The views of a scene show one set of named points, each view turned or mirrored, and shifted as a whole, with a little noise and some points left out.

Scene 1
View 1
J662: [ 18   7  -8   5 -11 -28  -4   5  -8  -2  20  -6 -10   4  -9  -1 -10 -25
  -3  -7   2 -25  -3  19]
J53: [  9  -9   5  11  -9 -27  -3   6   1  -4  32  -5  -3 -11 -19   7  -3 -14
   5 -21  -9   9   4  12]
J636: [ -1  18   4 -12  -5  11   7  12   9  17 -14   5 -30  13 -11  -2 -16 -16
  -4   6   2   6   6   0]
J503: [ 19  -1  -7  13  -4 -60  -3   5 -24  -9  21 -26  -1 -10 -22   1  -8 -27
   8  18   5  -9  -4   6]
J544: [ 10   6  -1   2  -8 -17   0   8  -1   3  13  -3 -14   2 -12   0 -10 -20
  -1  -5   0  -7   2  11]
J3: [  7  14  -2  -5  -4 -13   4  10  -3   9  -5  -6 -22   7 -13  -2 -14 -21
   0  14   5  -3   2   2]
J804: [  3   6   6  -4  -9   3   2   9  12   8   9   7 -19   3 -12   3  -9 -13
  -2 -16  -6   7   6   8]
J462: [ 19   6  -8   6  -9 -35  -3   5 -12  -4  19 -11  -8   1 -12  -1  -9 -26
  -1   1   3 -22  -3  16]
J994: [ 11   0   1   4 -14  -6  -4   5  11   0  29   9 -10   1  -8   3  -6 -15
  -5 -36  -9 -10   3  21]
J208: [ 17   5  -5   4 -12 -22  -4   4  -2  -2  24  -2  -9   3  -9   0  -9 -23
  -4 -16  -1 -22  -1  20]
J921: [  9  15  -3  -4  -5 -16   3   9  -6   8  -4  -7 -21   8 -12  -3 -14 -23
  -1  16   6  -8   1   4]
J358: [  4   6   5  -3 -10   3   2   9  12   8  11   8 -19   5 -10   2 -10 -14
  -3 -18  -5   2   6  11]
J865: [ 13   5  -1   1 -15  -4  -3   6  10   2  25   9 -13   6  -5   1  -8 -18
  -7 -32  -6 -19   2  23]
View 2
J804: [-14  -6   6  26  -3 -14  -2 -19  10  -2  -4  12 -14  -4  10 -10  -2 -16
  11 -23  -9  -2  15   4]
J208: [  4  -5   6  17  -3 -19  -1  -2  24  19   5   6 -25 -22  -2  -8 -12 -14
  -5 -20   3  -4   6  19]
J994: [  0 -10   4  15   1 -17  10  -9  24   2  12  20 -30 -13   6 -13  -3 -23
   6 -25   2  -5   9  12]
J636: [-26  -3   7  36  -7 -13 -18 -33  -1   3  -9  -2   5   1  13  -5 -14  -7
   2 -19 -10   0  15  -6]
J53: [  2  -5   9  17  -5 -14   6  11  19   8 -13  17 -31 -18  -3 -11   6 -17
  19 -24 -12  -3  16  28]
J3: [-15   0   9  32  -9 -15 -20 -16   5  18 -16  -7  -1 -11   2  -3 -16  -2
  -2 -16  -9   0  13   9]
J358: [-13  -7   6  25  -3 -14  -1 -19  11  -1   0  13 -15  -4  10 -10  -4 -17
   9 -23  -6  -2  14   4]
J921: [-12   1   9  31  -9 -16 -21 -13   6  22 -15  -9  -2 -15   0  -3 -19  -1
  -5 -15  -7   0  11  11]
J662: [  5  -4   7  18  -5 -20  -6   0  23  26   0   1 -22 -26  -5  -6 -16  -9
  -9 -18   3  -3   5  22]
J865: [  0  -9   4  16   1 -18   7 -14  25   6  15  16 -27 -14   6 -11  -8 -21
  -1 -23   5  -4   6   9]
J503: [  8   4  12  21 -13 -17 -16  26  18  40 -30  -9 -20 -35 -19  -2 -12   3
   1 -15 -10   0  13  43]
View 3
J994: [ 32 -12  -7   6 -17  -6  -4 -13  24   6   0  -3   5   2  -5   9 -10 -25
 -16  16  15  -6 -22 -11]
J3: [ 12 -17   0  -3   4  -3   6  -5   0  -5   2   6   9  -6   8  22   5  13
  -4   7 -16   3 -31  10]
J865: [ 35 -13  -5   3 -15  -8  -7 -16  24   3   0   0   5   4  -6  11 -14 -22
 -13  12  11   1 -21  -8]
J921: [ 14 -18   0  -5   1  -4   8  -6  -1  -5   4   7  11  -4   6  25   4  12
  -2   5 -17   2 -33  12]
J662: [ 28 -18  -2  -8 -24  -9  12 -16   8   7   9   5  15   5  -4  28  -7 -10
  -6   4  -1 -10 -35   7]
J544: [ 20 -15  -3  -1 -10  -4   7  -9   8   2   3   2   9  -2   3  19   1  -5
  -9  11  -2  -8 -30   2]
J804: [ 18 -11  -5   9   3  -2  -6  -4  15  -3  -5  -2   0  -6   5   6   1  -6
 -14  18   2   1 -21  -7]
J358: [ 21 -12  -5   8   1  -2  -7  -6  16  -3  -5  -1   1  -5   3   6  -2  -8
 -13  17   3   3 -21  -7]
J53: [ 16 -11  -8   6 -23   1  13  -3  10  14   2  -7   7  -5   3  13   8 -19
 -18  22  13 -29 -31  -9]
J503: [ 10 -19  -2 -13 -33  -2  36  -7 -11  16  15   4  21  -2   5  39  14   1
  -5   6  -8 -36 -49  15]
J462: [ 24 -19  -2 -10 -25  -7  18 -14   3   9  11   5  17   3  -2  31  -2  -6
  -5   4  -4 -15 -38  10]
View 4
J53: [-20  13   4  39  -3  17  10   2  30 -29  12  -1  -9  -7 -21  24  -8  19
  18  10  -1  18  27  -7]
J462: [-18   0  13  18 -13  20   5   1  33 -29  15  11 -22  10 -14  20 -20  23
  -2   5 -24  11   8   3]
J3: [ -5  -8  21  17  -3  -5  11   6   9 -18   1  15 -15  21  -7  23 -13   7
  -6  11 -15  23  14  15]
J358: [-13   4  19  36  -5   2  -5   9  19 -11  -2  12  -4  -2 -11  28  -3  -8
   8  18  -4  23  23   7]
J865: [-22   8  19  36 -16  19 -17   8  37 -12   4  14  -8 -12 -13  27  -8  -7
   7  15 -14  14  17   2]
J804: [-11   4  18  36  -3  -1  -1   9  16 -11  -3  11  -4  -1 -11  28  -3  -7
   9  17  -2  24  24   7]
J636: [ -1  -8  27  23  -1 -15   3  12   1  -6 -10  19  -6  16  -4  28  -5 -13
  -3  18  -7  28  19  20]
J544: [-14   1  15  25  -8   9   4   5  24 -20   7  11 -14   6 -12  24 -12   9
   3  11 -13  18  16   5]
J208: [-21   5  15  27 -15  21  -6   4  37 -21  11  12 -16  -1 -14  23 -14  10
   2   9 -20  12  12   2]
J994: [-22  11  15  41 -13  19 -14   8  37 -14   5  10  -6 -15 -16  28  -6  -4
  13  15  -9  16  22  -1]
J921: [ -8  -8  20  14  -6   0   9   6  14 -20   4  15 -17  21  -8  22 -16  10
  -7  10 -18  20  11  14]
J503: [-17  -1   3  12  -5  20  28  -5  28 -44  23   2 -28  20 -19  16 -24  47
   0  -2 -19  12  10  -2]
View 5
J208: [-15 -21  15  -7 -12  -2  17  15   3  -4 -15 -15   2  12   5  14  32 -12
 -14 -19  13 -11 -29 -12]
J358: [ -4  -9   9  -3 -10 -10   4  -9  19  -3  -7 -29   0  17   1   9  34  -3
 -26 -17   3 -14 -17  -6]
J462: [-26 -24  12 -13  -9  -3  20  22  -7  -2 -14 -14  -1   8   8  19  23 -14
  -3 -12  14   0 -29 -16]
J544: [-17 -16   9 -10  -9  -7  11   5   5  -2  -9 -23  -2  12   4  15  27  -7
 -14 -13   8  -5 -22 -11]
J921: [-13 -16  -3 -10  -1 -10   8   4   4  -7  -9 -26  -5   6  15  18  14   0
  -4  -2   4   8 -12  -5]
J804: [ -6  -7   8  -4 -10 -11   2 -11  19  -2  -5 -31  -2  17   0   9  33  -3
 -27 -16   2 -13 -16  -7]
J865: [ -3 -17  19   1 -16  -2  13   8  14  -6 -16 -16   6  16   3   8  42  -9
 -26 -26  13 -23 -29  -7]
J994: [ -7 -15  23  -1 -18  -3  13   5  14  -1 -13 -18   5  20  -4   8  46 -13
 -30 -29  12 -26 -32 -12]
J53: [-32 -12  21 -16 -17  -8  12   1   2  13  -3 -27  -4  20 -15  14  35 -20
 -23 -22   8 -12 -30 -25]
J636: [  3  -7  -7  -2   0 -14  -3 -15  23 -11  -6 -34  -5   9  14  11  20  10
 -17  -2  -3   0  -3   4]
J662: [-19 -24  13  -9 -10  -2  19  21  -3  -5 -16 -13   2   9   8  17  28 -13
  -8 -15  15  -6 -29 -12]
View 6
J544: [  1 -31  -5   6  17   8  -5  15   4   0 -11  -1  27   2  24 -11 -14  -6
 -15  10   9   2  10  -2]
J662: [ 18 -31  -6  11  21  17 -11  21  -1  -1 -14  -5  30   2  32 -17 -20  -3
 -12   9   9  12   9   7]
J994: [ -7 -36 -13   2  35   4 -12  38   2   7 -13   0  39   7  10 -11 -22  -6
 -19  17  27   3  12  -1]
J503: [ 14 -12   8  15  12  29  -7  12   0 -14 -10 -14  21   1  70 -19 -16  -6
 -15  -1  -1   7   5   1]
J462: [ 18 -26  -2  12  18  20  -9  17  -1  -4 -13  -6  27   1  41 -18 -19  -4
 -12   7   5  11   9   6]
J208: [ 11 -32  -8   8  27  14 -11  27   0   2 -14  -3  33   3  26 -16 -21  -4
 -14  12  15  10  10   6]
J53: [-18 -18  -1   3  30  12  -9  35   5  -4  -9  -8  33   8  40 -11 -17  -9
 -24   9  23  -5   9  -9]
J921: [  9 -34  -2   7   2   6   1  -6   7  -2 -10   2  19  -2  21 -10  -8  -3
 -10   7  -5   2  10  -1]
J636: [ -8 -44  -7   0   1 -10   7 -10  12   5  -9  10  19   0  -8  -2  -2  -5
 -12  13   0  -7  13  -8]
J3: [  3 -34  -2   6   2   4   3  -6   9  -2  -9   2  18  -1  18  -8  -6  -4
 -12   8  -4  -1  10  -3]
J865: [  2 -40 -15   4  33   4 -12  34   1   8 -15   2  38   5   6 -12 -22  -5
 -15  17  23   6  12   4]

Which points are out of place in each view (at most two, in the order of its rows)? Write none if all are in place.
view 1: none
view 2: none
view 3: J865
view 4: J921
view 5: J208, J994
view 6: J503
